Each row is a point on a tangle of strands that fork, close into loops and nearly touch. The rows are in no order.
In the rows, 128 means zero.
Two points are linked if the straight distance between their rows is under 152. Some points are linked to none.
Kof: 152  124  143  146  111  106  169  143  160  144  105  195  146  131  145  158  126  127  127  129  76  148  137  91  140  113  116  191  155  135  129  139  173  107  120  118  103  101  125  97  96  161  88  129  121  131  89  135  132  141  139  119  168  100  175  111  128  114  117  132  146  120  133  132  119  157  136  157  140  105
tugik: 138  102  154  104  120  144  112  112  112  115  114  138  127  147  125  160  164  135  142  146  102  164  115  124  185  129  133  107  181  66  136  93  104  117  153  154  121  139  137  168  144  155  142  101  110  133  114  124  141  121  142  74  160  85  141  148  119  146  117  160  122  161  129  141  102  115  94  147  141  111
fote: 136  109  156  136  109  104  112  94  126  124  168  101  134  133  98  93  142  147  135  145  126  151  115  159  145  146  126  150  127  119  121  130  122  153  108  107  115  149  117  114  128  135  106  114  107  121  99  111  103  149  90  142  102  164  155  108  86  148  132  139  136  105  107  127  116  130  101  105  164  145
vised: 141  152  130  146  123  98  151  170  185  134  116  141  141  137  131  112  116  151  120  96  134  82  121  100  109  146  148  161  110  185  115  185  154  111  120  120  154  120  139  91  116  91  126  177  145  86  131  131  104  129  128  179  120  116  120  126  124  100  110  145  130  136  112  137  153  111  147  153  128  123
Nel: 141  111  102  88  114  171  150  109  106  97  146  137  116  144  132  154  158  142  151  133  141  169  120  146  147  103  100  65  130  72  148  60  81  86  160  162  139  141  128  178  151  163  146  98  95  139  140  115  140  110  128  72  113  102  118  142  142  138  136  145  106  139  113  166  142  101  118  125  149  131
vuvak: 155  131  92  135  102  150  115  90  134  142  132  117  199  140  131  155  120  103  92  111  97  137  143  141  139  127  80  129  94  131  108  152  145  119  93  81  96  117  83  100  90  124  111  132  143  138  121  105  113  104  137  133  123  178  107  125  105  177  133  112  114  73  148  87  159  163  148  98  111  139
zuvo: 110  96  152  82  131  111  74  124  99  109  125  131  108  104  92  117  124  82  127  139  159  106  128  130  73  107  169  151  159  116  130  119  111  121  152  149  146  131  143  124  189  118  176  93  143  136  150  112  160  148  160  87  142  132  182  113  122  125  125  96  117  151  118  132  80  107  121  120  138  93
dadu: 108  134  116  106  159  127  145  112  140  122  144  94  96  70  140  78  99  101  118  110  150  91  126  134  125  152  94  175  86  167  128  110  145  136  122  111  165  135  110  132  128  136  113  147  125  175  149  123  102  138  97  135  96  111  135  137  129  116  119  137  157  141  128  174  177  116  144  126  96  177
lova: 170  134  121  131  82  132  165  153  170  138  105  177  154  126  155  179  124  110  127  122  75  147  142  110  144  89  112  176  127  138  127  117  147  87  121  119  104  82  109  104  93  151  99  138  141  126  98  138  122  138  156  107  170  89  166  109  152  119  124  115  137  112  161  121  122  138  140  142  123  113
Dof: 148  144  114  131  98  155  139  107  134  149  140  98  145  155  110  138  131  167  153  130  118  130  123  131  166  142  118  91  111  112  142  130  138  124  95  117  126  142  116  119  92  146  104  135  121  118  120  117  109  129  91  161  120  155  103  135  117  163  129  142  102  103  106  119  138  158  105  126  119  135
muli: 173  150  93  125  86  137  168  156  164  145  84  144  154  127  168  169  125  117  119  121  99  148  141  128  126  79  109  153  95  127  126  109  118  86  116  131  115  90  118  112  101  130  113  142  151  137  108  146  114  123  163  122  152  97  134  115  164  119  130  101  130  101  160  101  131  147  146  118  120  135
bet: 125  151  145  110  123  164  139  160  162  126  123  119  133  124  108  151  107  117  168  125  142  59  143  113  139  124  137  107  125  152  100  141  131  114  132  125  151  112  112  131  120  126  132  154  147  114  173  107  138  125  139  126  162  88  133  146  112  152  133  113  135  162  114  141  135  117  140  174  76  119
gab: 115  85  156  118  139  133  112  129  75  121  148  126  119  129  112  102  146  131  152  157  153  167  115  147  134  119  148  129  164  91  157  87  97  116  152  168  96  136  142  154  161  136  157  66  106  136  114  125  141  131  133  103  125  141  148  107  138  105  156  117  149  145  128  119  107  118  92  120  178  137
Gite: 145  98  81  85  84  128  163  102  120  116  128  148  143  138  151  169  166  108  102  152  107  152  135  146  130  75  108  112  101  80  102  89  125  106  113  110  90  108  101  156  137  159  66  158  148  154  115  114  134  135  109  43  129  107  139  127  147  162  113  120  135  114  146  140  133  119  151  117  83  156
dom: 143  112  133  161  99  115  129  104  136  146  185  113  152  133  123  86  138  159  130  135  117  168  116  168  143  157  139  129  138  113  131  123  125  169  89  125  82  137  136  131  124  134  79  104  102  110  95  118  126  149  92  150  98  195  137  103  77  131  124  129  129  75  121  128  138  136  95  107  161  158
Murof: 129  144  134  103  132  170  136  162  149  134  133  118  158  133  132  169  108  113  142  128  138  55  147  117  130  114  119  110  100  170  102  126  131  115  130  104  134  109  99  136  104  102  133  168  160  128  172  112  122  121  137  111  143  95  125  139  137  141  130  105  144  157  134  136  154  134  131  178  57  126
lir: 129  130  79  119  116  152  153  147  131  116  106  134  131  143  159  147  124  110  132  113  125  183  135  144  125  115  94  87  111  128  159  95  112  105  127  151  87  111  125  156  120  148  135  113  130  123  128  154  133  125  142  115  149  142  118  143  136  133  163  81  136  115  152  146  141  128  144  91  142  140
Dadug: 135  139  115  160  133  114  162  147  124  139  124  112  122  131  155  79  138  163  115  126  133  168  130  116  119  137  139  110  126  132  155  142  129  127  107  129  119  138  166  124  118  113  101  146  141  93  119  149  111  124  107  169  112  158  76  116  139  88  125  141  98  123  117  84  115  130  121  115  156  139
Tiko: 147  156  157  148  117  93  128  147  173  136  118  153  142  140  124  107  127  158  114  111  112  116  118  98  117  148  149  146  127  156  127  187  143  107  105  117  136  125  146  98  107  106  107  162  145  86  92  135  114  144  123  174  138  117  125  103  120  112  102  155  116  124  110  118  125  109  145  141  140  106
dukek: 119  115  178  123  135  121  161  134  135  129  109  149  108  121  112  133  134  144  135  151  105  161  127  87  164  109  129  162  174  91  116  131  133  109  129  123  124  147  153  129  137  161  111  127  128  143  104  128  145  141  139  115  159  82  156  115  103  121  122  145  140  164  105  138  84  122  127  161  143  113
vidid: 131  104  120  99  112  144  123  116  115  102  125  135  125  155  139  162  170  134  130  142  110  175  106  138  167  119  113  86  162  61  163  65  92  105  157  153  128  140  124  191  151  157  145  97  111  139  126  141  137  112  141  64  148  88  122  143  140  143  134  156  125  148  125  159  108  115  117  140  156  124
Notul: 132  150  127  147  117  126  110  144  135  141  129  128  151  160  114  151  137  130  83  125  112  65  127  115  164  91  115  151  102  123  97  150  169  108  123  86  155  115  76  97  124  131  97  170  127  149  165  103  133  100  108  134  130  93  88  128  168  162  103  150  121  136  114  109  157  171  141  152  100  121
det: 123  140  115  109  130  121  129  126  142  106  104  147  113  140  146  150  171  113  99  125  132  103  128  102  128  98  92  124  103  106  101  115  130  104  160  114  161  111  98  144  139  145  102  140  116  164  165  115  158  98  120  80  146  80  100  134  173  150  117  131  128  168  139  139  123  123  158  148  88  133
zalun: 150  152  119  134  103  147  142  165  172  176  120  110  188  133  122  171  121  131  125  115  116  73  138  121  121  103  128  124  88  145  104  150  134  96  103  110  105  96  114  91  89  89  130  165  161  124  118  125  96  142  137  150  139  109  103  124  171  123  116  126  117  123  139  98  162  159  123  166  94  125
Far: 75  130  130  106  159  120  113  98  101  89  146  113  95  128  122  96  132  87  111  120  175  142  129  118  69  128  103  127  116  126  144  112  93  107  143  147  125  130  122  122  167  136  171  87  125  159  154  129  133  147  119  89  101  137  130  128  151  115  153  90  153  156  124  142  108  119  136  113  147  134
Veni: 130  144  113  125  178  151  175  171  87  151  145  89  98  109  137  100  134  133  151  136  158  115  139  129  128  116  172  119  136  131  121  106  115  153  144  151  182  166  156  141  140  125  132  157  126  115  197  132  102  133  109  132  87  99  89  141  142  112  117  162  127  144  90  118  124  139  151  132  105  115
zasez: 133  146  138  120  123  122  140  156  141  138  117  131  126  144  133  136  145  134  104  145  128  77  131  105  162  96  116  130  109  100  91  127  152  114  145  114  159  117  95  123  125  144  90  170  123  169  160  105  126  112  105  109  138  78  105  114  169  149  100  147  124  154  112  114  148  155  145  167  88  121
mak: 158  144  124  152  103  150  131  146  175  180  107  121  188  145  116  169  131  153  111  90  97  99  138  115  108  122  141  106  99  140  129  156  125  93  91  134  96  101  121  103  75  92  132  159  165  90  100  114  103  162  134  152  141  117  93  128  162  126  113  129  93  105  155  84  138  139  122  158  108  119
vuda: 101  123  147  124  153  82  89  102  86  109  120  148  110  133  119  116  159  106  76  133  140  127  108  121  109  111  133  154  151  100  90  149  127  139  162  117  129  123  131  114  157  117  144  100  119  159  133  148  159  113  128  83  150  145  129  128  145  131  120  136  135  132  132  138  92  136  108  111  144  132
sura: 110  141  91  105  156  152  151  114  129  114  153  95  121  84  153  103  100  111  135  127  150  109  134  151  121  161  89  128  89  130  130  105  143  150  128  114  141  129  101  135  119  137  106  152  120  166  144  126  92  133  98  135  106  141  118  151  117  138  133  129  156  129  127  192  182  140  151  116  75  165
Fiza: 116  117  125  144  139  96  167  130  123  105  119  139  112  116  153  95  138  122  113  148  121  181  121  122  134  116  110  149  127  109  138  119  112  109  126  125  90  108  150  127  125  149  98  105  118  144  105  156  135  128  132  122  143  131  142  111  133  106  158  117  149  126  131  125  116  135  125  107  162  156
Dakuv: 116  98  163  102  126  119  66  100  117  103  142  118  118  108  83  121  109  98  122  136  151  94  125  152  78  120  148  158  162  136  108  143  113  128  149  123  150  149  119  107  176  123  178  104  144  131  148  102  152  147  162  117  139  148  177  134  105  143  114  99  114  143  109  144  91  106  125  131  118  87
vekun: 153  142  132  149  115  146  121  101  129  151  144  120  151  167  108  136  129  163  144  121  105  134  123  130  150  157  122  69  134  126  152  136  134  142  102  135  105  134  129  128  83  132  114  110  118  90  104  122  127  136  109  153  140  181  105  137  91  134  124  130  103  91  127  110  124  145  96  129  136  130
peda: 132  138  182  128  132  103  117  145  157  137  127  143  119  122  100  124  121  151  131  136  94  119  118  109  131  135  170  150  150  145  125  184  137  117  109  124  146  141  153  113  131  131  113  157  150  93  91  126  134  158  131  161  143  100  152  88  106  114  102  153  125  150  86  112  92  99  134  143  136  105
Mol: 138  154  84  149  127  135  173  150  136  141  101  104  129  125  165  104  130  151  128  123  136  161  135  121  133  129  111  97  105  110  153  134  135  125  107  132  121  123  150  119  101  130  91  149  133  123  127  143  113  113  119  165  122  154  79  121  146  104  136  119  104  111  131  105  144  169  136  112  129  143
tif: 119  96  165  109  146  102  115  123  100  105  142  127  121  125  107  94  130  120  153  154  165  151  120  129  117  116  151  143  142  112  146  121  108  132  140  144  112  137  140  139  154  127  145  91  133  126  107  122  131  140  129  118  129  144  161  93  124  111  144  109  138  142  123  100  98  121  107  115  168  130
Bok: 107  114  112  120  148  139  150  135  97  116  163  83  99  94  119  76  133  130  175  154  178  148  111  134  126  117  136  133  124  115  170  102  111  128  138  140  161  159  139  145  150  145  134  138  133  125  145  109  113  124  108  150  58  126  110  119  135  118  129  151  114  144  97  76  123  119  126  102  149  131
ruk: 133  150  108  124  126  161  139  120  120  134  137  84  140  129  126  127  135  154  150  140  142  124  120  129  160  135  112  99  110  98  123  118  139  143  110  113  156  150  109  128  107  152  103  145  112  141  146  116  98  114  81  155  102  142  93  144  128  161  126  161  113  122  109  125  158  157  124  125  92  140
vefib: 136  131  144  156  137  122  91  126  128  128  110  169  155  149  125  154  120  117  125  106  100  120  129  107  132  125  129  112  137  134  114  171  148  146  130  135  114  105  118  108  101  106  130  136  134  99  113  131  153  133  146  131  181  115  136  143  120  139  113  128  115  124  158  139  107  122  127  130  130  106
tal: 127  128  123  144  130  134  136  163  175  140  117  120  150  126  125  117  106  150  124  97  133  79  129  124  124  186  128  149  101  201  121  178  146  133  104  98  161  139  132  99  118  98  136  195  123  116  147  127  78  112  115  182  93  143  125  137  117  129  126  146  152  137  109  144  157  113  146  160  108  133
togub: 149  154  120  144  105  140  119  154  161  156  142  124  191  145  119  173  122  124  100  114  105  55  141  121  136  97  118  151  98  161  100  160  157  88  114  88  121  98  84  79  101  100  127  166  144  129  136  113  123  111  128  142  137  97  101  133  163  136  112  130  125  125  128  107  166  164  129  161  96  128
puli: 151  121  92  89  119  185  165  99  97  112  166  137  115  138  139  137  151  149  155  153  151  163  125  143  146  91  102  61  122  61  147  58  94  101  145  154  132  129  129  157  139  160  132  121  96  143  133  109  141  113  111  89  80  141  114  151  134  134  126  141  95  123  114  170  162  111  101  113  133  141
Rara: 91  131  122  115  163  149  151  127  144  104  146  114  98  106  134  105  95  107  137  117  157  88  151  122  99  171  138  122  115  178  110  128  123  148  139  126  154  126  135  134  142  113  156  156  136  124  198  134  109  123  151  128  117  118  121  142  121  99  153  115  167  152  110  147  137  124  147  149  81  120
zizer: 125  137  114  110  139  162  143  153  143  143  131  107  162  123  149  148  98  130  151  126  142  74  139  120  129  142  112  110  87  156  125  127  138  137  121  93  138  125  109  126  92  111  130  178  141  138  161  126  85  121  119  141  125  134  110  135  131  140  136  124  150  136  127  139  168  164  134  152  67  137
mok: 93  155  111  122  159  118  154  130  142  102  121  126  81  115  145  108  121  107  128  105  163  110  145  101  98  130  119  128  105  168  117  129  119  117  137  141  137  121  142  126  149  113  149  135  135  132  176  144  136  120  144  122  129  99  114  143  137  95  152  107  161  157  130  156  132  113  152  131  113  128
Mur: 158  127  140  153  117  124  107  114  119  157  133  148  174  158  128  151  134  139  137  121  88  137  124  139  148  155  134  77  144  127  135  137  131  155  112  158  79  112  134  149  72  133  114  87  123  107  91  121  131  138  132  138  166  161  124  132  98  133  126  117  116  95  164  107  138  131  108  130  142  124
tuzi: 122  137  153  161  127  109  88  135  144  135  127  121  130  138  84  136  124  144  99  105  105  80  121  131  122  143  151  158  130  170  101  201  153  126  105  90  171  147  118  91  147  111  133  158  131  108  129  115  147  108  125  172  115  135  131  124  103  162  110  156  130  132  91  140  118  104  131  136  132  114
Tonur: 107  140  109  125  143  198  154  142  101  141  120  123  91  135  105  164  114  136  171  124  152  109  159  123  133  137  175  73  156  133  121  80  104  134  147  167  167  135  141  156  146  109  161  142  128  95  184  119  127  128  140  114  120  95  98  163  119  128  136  145  115  134  105  138  132  123  129  144  102  103
natif: 149  157  75  123  110  155  167  140  138  160  110  90  156  106  162  133  115  125  139  133  128  133  148  144  130  118  108  114  88  96  138  124  144  129  94  122  115  113  119  122  87  121  86  161  153  145  117  117  105  122  114  148  101  163  92  110  148  142  124  111  105  93  144  107  182  181  146  105  98  155
migu: 164  139  133  159  107  144  140  111  131  167  176  122  158  151  139  106  136  175  126  120  111  143  119  153  143  180  130  82  150  131  158  123  127  146  100  141  91  141  157  139  91  127  93  92  104  95  100  122  139  139  110  157  103  218  111  117  85  119  124  124  101  63  117  108  147  128  81  131  154  145
lumim: 115  140  106  102  144  155  151  121  116  113  138  105  114  115  139  124  134  134  152  139  164  122  128  126  127  128  94  88  103  90  121  98  118  131  143  129  145  131  104  141  120  150  114  130  109  150  150  112  111  111  100  117  109  134  108  145  129  146  132  138  124  141  115  147  160  135  138  124  91  144
bav: 103  98  121  105  131  106  124  114  150  109  142  91  97  95  114  85  92  111  151  133  176  116  122  144  109  150  114  179  93  174  147  123  139  143  112  105  177  143  118  132  147  127  146  134  140  142  133  104  96  140  109  162  69  133  163  123  113  143  131  111  138  150  126  114  130  95  135  112  139  150
bezu: 102  110  149  132  154  84  144  132  116  106  121  135  103  119  133  89  143  121  117  156  138  163  115  106  124  110  131  159  127  118  136  133  121  118  126  111  115  131  153  134  135  133  114  119  133  133  111  144  132  127  123  125  125  120  135  93  132  98  142  130  141  146  115  100  93  128  120  110  164  136
luk: 97  107  105  117  148  142  140  135  110  111  168  92  113  100  119  78  105  128  177  143  184  140  129  148  105  147  124  143  113  151  186  105  121  140  130  129  168  155  132  147  151  131  152  139  138  123  135  105  100  138  103  168  53  154  120  117  123  114  133  127  119  143  119  89  137  112  144  105  150  139
tifub: 146  133  157  164  115  103  95  103  112  152  147  149  168  138  115  133  135  160  141  136  83  137  124  145  134  165  162  99  163  121  128  144  136  173  128  169  67  117  147  153  91  144  119  67  114  127  74  112  135  142  124  153  160  155  141  114  98  111  120  128  130  109  169  129  144  109  117  142  138  126
Mudez: 101  143  102  127  135  105  110  130  129  98  98  153  101  154  155  135  151  88  88  100  118  152  118  114  116  109  96  134  128  110  132  114  118  111  155  128  120  112  128  144  155  131  141  108  115  150  149  175  152  122  140  87  169  109  115  148  157  146  138  107  151  135  151  169  106  130  147  101  148  126
guvef: 119  133  91  91  111  123  126  117  135  97  109  139  127  145  157  169  165  95  99  112  124  140  122  124  115  101  66  105  100  107  128  90  106  104  151  117  127  114  111  181  149  154  119  112  123  163  146  146  145  122  127  72  155  99  114  141  170  163  137  111  139  152  151  149  123  107  166  117  118  136
dil: 132  112  152  135  126  98  156  133  140  121  109  186  114  123  141  144  136  118  121  140  97  149  123  92  137  119  115  191  166  123  113  124  158  113  144  102  103  120  145  124  133  164  100  106  117  159  94  160  154  132  143  92  168  97  177  115  124  121  136  140  156  141  138  151  104  138  129  153  136  127
vez: 113  106  188  111  147  109  112  124  110  135  107  146  112  100  104  136  145  120  115  161  103  132  125  101  139  106  161  179  182  99  101  144  135  126  142  114  133  152  162  130  162  143  131  129  141  146  99  129  164  136  150  105  144  90  165  108  104  111  111  150  135  156  108  124  75  120  98  147  142  98
Pefop: 140  134  104  162  122  125  96  147  143  138  82  172  155  144  158  172  133  108  94  91  95  154  143  128  118  115  120  124  123  137  131  128  130  148  136  148  111  92  116  123  112  88  140  130  149  84  119  163  141  137  174  124  176  107  133  149  140  125  130  124  131  105  192  142  110  126  138  108  151  115
vel: 119  143  101  131  122  86  147  103  142  120  139  114  90  84  131  85  104  106  103  108  140  113  111  128  131  135  85  206  90  159  120  120  164  110  113  93  158  118  100  106  121  144  99  135  115  160  124  129  115  129  101  135  102  116  141  131  139  113  116  146  130  121  131  166  174  128  142  112  111  180
Tam: 134  124  110  105  115  141  168  126  118  144  106  108  124  141  148  132  155  161  114  162  116  159  130  115  170  97  113  96  112  47  134  84  138  112  118  131  122  128  121  144  113  174  74  150  126  161  124  108  114  119  91  119  117  115  90  116  165  135  123  143  106  131  112  111  130  171  122  140  109  132
vob: 134  116  144  129  100  63  111  112  162  116  135  136  89  107  104  106  109  124  119  121  118  102  111  127  134  128  113  220  128  190  120  163  158  107  104  77  161  147  102  93  128  136  124  132  116  139  116  109  139  116  109  143  98  124  170  98  125  139  127  139  130  133  106  141  135  116  121  130  132  143
sek: 114  103  184  117  128  121  76  140  123  149  128  152  96  87  104  124  116  109  139  128  109  128  138  152  106  118  191  120  184  139  126  143  115  172  152  160  114  142  166  133  158  114  164  117  138  111  106  129  168  168  161  106  155  89  188  116  102  112  125  132  111  151  129  138  78  85  135  130  141  103
Danu: 123  94  167  111  136  99  62  96  116  111  140  115  126  127  81  116  112  117  108  137  147  93  116  147  99  119  137  172  138  150  113  162  122  139  135  97  153  153  112  100  164  114  170  113  123  144  127  110  138  125  142  132  122  167  170  117  102  154  119  111  129  127  115  127  98  118  117  124  129  106
Kav: 131  119  147  118  106  90  132  111  173  116  139  114  102  107  104  101  98  129  146  123  143  96  120  129  110  142  124  185  110  191  117  161  135  120  108  100  162  143  116  106  129  121  129  140  132  115  128  107  117  130  123  166  104  123  172  112  106  143  133  117  135  142  109  134  133  87  130  126  132  138
sameg: 146  134  104  162  129  115  106  138  128  127  86  163  159  153  169  150  134  102  103  101  99  165  122  142  124  136  120  119  138  129  135  132  124  146  128  162  95  101  134  145  124  109  136  98  127  120  108  169  139  121  169  128  171  144  132  143  136  120  136  108  148  87  184  119  127  136  131  107  153  121
Femu: 127  94  168  92  138  80  85  111  125  104  138  122  138  120  97  87  119  113  142  160  159  119  105  130  108  126  143  177  126  129  145  132  124  142  140  109  144  136  126  128  154  135  144  95  125  140  105  113  128  148  121  123  114  170  196  89  103  139  128  100  134  123  128  113  113  122  119  112  156  125
daruk: 106  128  116  115  174  178  142  152  126  116  147  113  126  122  147  127  99  120  142  122  149  86  146  125  124  167  136  100  108  159  126  124  126  168  136  116  162  140  127  135  123  120  151  183  122  126  192  135  85  120  134  115  117  131  108  137  124  124  143  131  155  134  101  151  145  148  142  147  62  113
Kiti: 119  118  151  148  142  114  101  116  103  128  147  113  130  144  117  103  117  149  129  125  149  136  131  133  95  158  152  119  125  151  147  145  125  148  122  115  133  171  133  134  146  93  146  138  146  78  120  128  105  130  103  164  97  190  108  121  110  109  112  121  107  107  122  89  106  101  114  112  166  113
sed: 104  110  167  102  156  98  98  110  96  113  112  130  113  109  106  118  158  105  96  165  132  121  108  110  122  93  162  179  153  84  95  146  125  135  157  113  151  141  148  123  172  133  140  117  133  142  125  128  159  117  138  88  133  121  147  103  136  127  107  143  121  135  110  120  71  132  98  115  143  102
poz: 129  139  115  166  121  115  104  149  142  138  119  121  144  149  108  132  127  136  80  99  114  71  125  129  164  127  112  161  101  150  109  163  180  121  104  76  172  129  92  85  129  117  103  173  101  156  150  109  130  86  106  158  104  115  101  139  146  172  113  161  138  138  109  129  172  162  152  149  116  128
rigo: 135  136  153  151  138  131  137  116  84  153  121  124  102  152  117  114  143  181  132  132  109  145  134  126  150  139  190  88  166  124  164  125  132  143  119  156  137  145  159  130  121  102  131  133  138  57  105  138  142  142  109  135  114  146  112  134  121  92  115  159  96  108  102  99  92  105  88  117  157  122
tutub: 138  116  127  149  119  107  100  126  117  121  108  163  137  140  149  145  135  112  121  126  106  156  108  144  128  149  148  136  165  114  121  135  133  157  147  158  71  109  140  149  143  129  136  56  117  165  85  172  149  130  160  134  175  129  148  134  148  123  133  112  152  114  182  149  130  120  136  122  151  131
sobe: 108  130  114  134  150  136  131  142  99  136  146  75  109  109  116  112  135  122  136  144  149  102  137  140  121  140  167  156  131  136  96  130  120  157  137  117  192  169  140  132  147  118  141  158  135  109  187  118  102  127  116  161  77  123  106  145  126  138  104  155  132  133  86  109  113  117  134  124  110  113
nosil: 158  118  126  145  103  139  110  137  126  164  111  151  162  161  147  156  131  149  131  130  85  154  125  162  157  146  137  72  158  143  176  104  127  163  114  181  84  109  140  173  68  122  133  83  133  94  83  141  149  138  152  130  139  139  125  147  121  124  136  104  118  86  187  107  146  125  110  132  152  124
veka: 162  152  77  125  100  157  145  116  146  160  119  91  182  111  150  158  110  111  111  125  115  124  150  147  127  116  86  139  72  117  104  143  145  113  87  104  107  111  93  96  85  112  107  156  157  149  115  106  101  114  131  134  100  159  106  115  136  147  124  114  111  79  147  97  180  172  147  101  90  151
Disu: 115  104  177  116  141  128  95  116  100  132  104  135  114  104  120  149  162  125  130  153  96  160  115  132  157  126  172  134  207  64  125  115  112  141  162  155  116  157  154  158  176  135  157  105  120  150  113  133  149  136  157  85  152  81  160  139  107  121  116  162  130  158  129  142  88  110  96  146  146  103
Zum: 140  122  160  146  114  98  77  91  110  127  131  90  140  125  85  108  144  154  109  124  106  144  106  150  159  151  120  151  128  121  114  143  124  144  103  83  133  165  126  104  125  129  113  124  100  136  102  109  112  121  88  160  97  162  136  110  107  161  125  164  133  117  98  100  108  133  105  111  157  128
rina: 143  132  102  147  128  126  115  91  129  120  120  140  169  153  138  143  118  101  104  112  112  139  127  128  128  139  79  121  99  127  109  152  144  129  115  97  105  108  90  107  95  130  116  120  124  137  126  118  124  113  138  135  150  178  115  149  105  162  129  110  127  95  149  115  144  161  145  113  114  136
zat: 151  143  113  113  129  193  177  106  106  130  170  126  103  128  120  129  114  166  183  150  159  140  133  128  146  116  131  67  136  96  160  84  103  108  130  153  139  138  145  142  125  144  136  124  108  126  128  128  140  114  111  138  90  143  100  152  127  117  140  135  95  120  90  141  150  126  96  122  144  141
niduf: 113  123  176  133  129  124  77  143  132  152  109  163  94  108  118  145  106  125  136  108  98  133  147  144  112  133  173  92  176  144  126  159  125  180  148  175  115  134  145  122  130  108  152  139  139  80  128  133  173  163  160  108  150  83  178  127  100  133  128  138  102  150  140  165  94  86  158  122  134  117
baze: 136  146  118  135  140  204  157  104  101  125  147  138  98  142  102  147  91  157  178  139  155  132  146  120  136  135  150  57  147  122  158  84  91  115  133  164  151  142  148  142  139  120  170  135  117  113  138  133  139  120  133  143  96  132  100  176  116  107  139  132  101  121  100  123  139  115  102  137  132  120
zok: 105  118  141  137  157  69  91  123  100  108  126  154  116  126  137  109  140  99  90  126  149  127  123  118  80  129  127  172  120  144  122  148  131  138  147  125  105  109  141  104  153  98  150  89  126  146  117  159  144  136  128  115  144  178  141  116  139  97  133  101  146  111  158  119  117  134  112  105  158  137
budon: 136  159  100  135  115  126  159  173  169  122  87  149  122  134  159  150  128  132  124  106  127  122  140  102  128  90  117  138  95  144  129  120  132  100  129  136  135  93  130  114  116  113  118  152  135  121  142  144  122  119  153  129  162  85  117  133  167  102  132  108  135  142  158  129  134  144  150  135  115  116
Zir: 136  134  114  134  135  163  129  172  159  153  122  102  179  123  146  141  93  144  138  108  121  74  139  122  129  168  114  130  84  167  136  149  149  148  101  88  148  137  128  106  96  95  129  200  122  134  155  134  57  125  105  159  109  144  118  133  136  144  129  133  150  126  122  139  172  165  136  167  84  133
biril: 95  139  122  129  150  98  101  103  117  99  118  156  86  136  129  128  154  92  74  108  138  114  124  105  96  113  108  147  136  123  92  145  133  120  167  118  146  110  122  112  157  128  155  112  122  152  161  145  174  104  132  71  147  125  119  138  154  143  122  120  131  146  139  176  103  123  130  114  126  127
fibe: 160  99  113  132  88  148  121  142  128  155  135  154  154  159  154  151  119  143  146  137  95  176  112  172  178  136  145  85  165  141  177  78  114  144  125  181  73  107  131  197  106  139  143  65  132  105  83  164  154  146  164  121  137  117  143  142  129  126  144  106  135  100  178  137  154  125  137  120  164  131
Raz: 141  121  139  166  105  104  102  113  117  143  117  153  146  133  140  138  130  147  132  142  88  170  125  154  136  151  161  119  173  104  133  137  144  172  132  176  54  117  146  165  127  151  125  47  115  155  66  143  145  125  156  159  153  125  138  119  134  103  130  114  138  106  197  136  139  108  135  133  144  125
zomak: 119  99  124  131  126  125  150  133  104  127  132  131  122  142  149  108  146  134  122  150  121  193  120  155  147  130  125  115  155  91  138  96  107  124  131  157  76  117  141  161  139  155  121  70  100  138  107  152  149  122  136  115  141  147  130  120  133  118  165  117  153  123  131  133  123  132  103  114  167  161
sos: 106  138  129  111  123  174  137  152  139  124  118  119  98  129  103  157  116  121  179  123  154  105  149  122  129  134  145  76  150  140  112  105  111  119  146  163  147  127  130  144  139  121  152  129  132  103  166  117  140  125  140  114  149  88  113  156  107  139  145  127  121  157  111  144  120  104  146  148  91  101
feri: 107  154  104  160  151  81  122  110  121  102  113  146  110  120  159  115  140  92  86  110  129  152  126  112  91  139  84  154  99  135  121  153  122  117  135  119  120  101  131  86  133  130  133  115  117  147  134  150  138  123  143  120  139  170  122  141  131  98  133  109  141  98  148  125  133  148  137  103  141  143
sonu: 114  147  94  154  143  117  131  109  129  106  111  141  130  136  149  137  127  108  106  109  133  137  134  116  112  140  85  118  99  132  117  153  138  125  124  112  116  106  106  105  112  128  124  136  122  134  140  133  124  108  142  141  146  160  104  153  129  126  132  112  129  114  145  127  135  150  136  113  115  125
lum: 109  134  112  123  163  161  175  144  93  122  158  93  92  82  129  89  136  136  170  142  173  134  124  133  113  112  135  104  129  127  143  82  92  116  153  165  153  159  146  149  156  144  143  129  120  139  164  122  114  122  113  127  77  101  93  127  145  106  146  148  129  151  94  107  138  126  138  115  122  133
labov: 114  105  134  140  131  138  116  123  106  123  178  111  125  126  130  83  105  149  154  143  167  158  128  147  100  166  118  124  119  142  178  116  119  148  114  115  130  165  126  133  146  117  141  121  124  105  120  112  110  138  101  174  72  207  119  117  117  107  133  115  107  112  128  91  129  115  108  113  181  144
tebaz: 119  95  170  94  131  121  62  140  98  138  125  146  116  97  98  131  126  96  121  133  140  121  135  141  96  107  191  136  173  130  129  128  119  164  162  164  121  135  155  133  187  101  171  87  138  136  115  135  165  158  156  94  150  113  194  106  125  107  128  108  120  151  151  137  82  101  128  119  146  101
fesik: 141  123  158  117  118  128  121  98  129  114  156  129  125  145  102  133  124  136  162  134  129  136  116  131  146  134  130  116  151  116  110  143  117  135  133  134  108  126  125  124  114  154  133  101  121  116  112  122  125  132  122  114  168  125  157  133  90  156  129  128  123  143  110  149  109  117  119  130  126  122
vusub: 119  153  115  136  142  118  163  161  156  106  99  145  102  120  142  116  114  134  141  98  149  124  141  102  109  120  128  125  111  161  123  142  131  117  135  145  131  116  152  117  126  104  134  145  140  106  148  148  132  125  150  138  153  92  116  136  139  91  148  112  141  154  141  139  122  119  156  129  128  124
Rog: 105  141  132  135  143  127  137  126  117  128  142  97  106  132  113  114  119  143  144  129  159  120  140  129  107  140  165  120  130  148  115  152  126  144  130  124  161  153  140  116  141  109  140  147  147  83  146  132  113  123  127  162  113  135  100  134  118  116  121  143  119  137  102  109  111  105  130  118  132  121

How many points has the smallest loop of links through each point below? Write none if it is on no loop.
vusub => 23
luk => 8
Raz => none
tif => 5

A piece is two or more points that can be reached from each other along the links. Count, over all rows, the pieces, the separate loops (a circle has one, a figure eight two, a Y none), the forks (points with three links) and the tips (points with one).
pieces => 4
loops => 3
forks => 8
tips => 10

A fork is a point with three links, a tip a point with one. Leave the first point through the second and follow the links. Name the first fork or tip that comes.
vusub, budon => vez
feri, sonu => Dadug
Mol, natif => vuda
zat, baze => zizer
niduf, sek => tif
tif, Femu => niduf
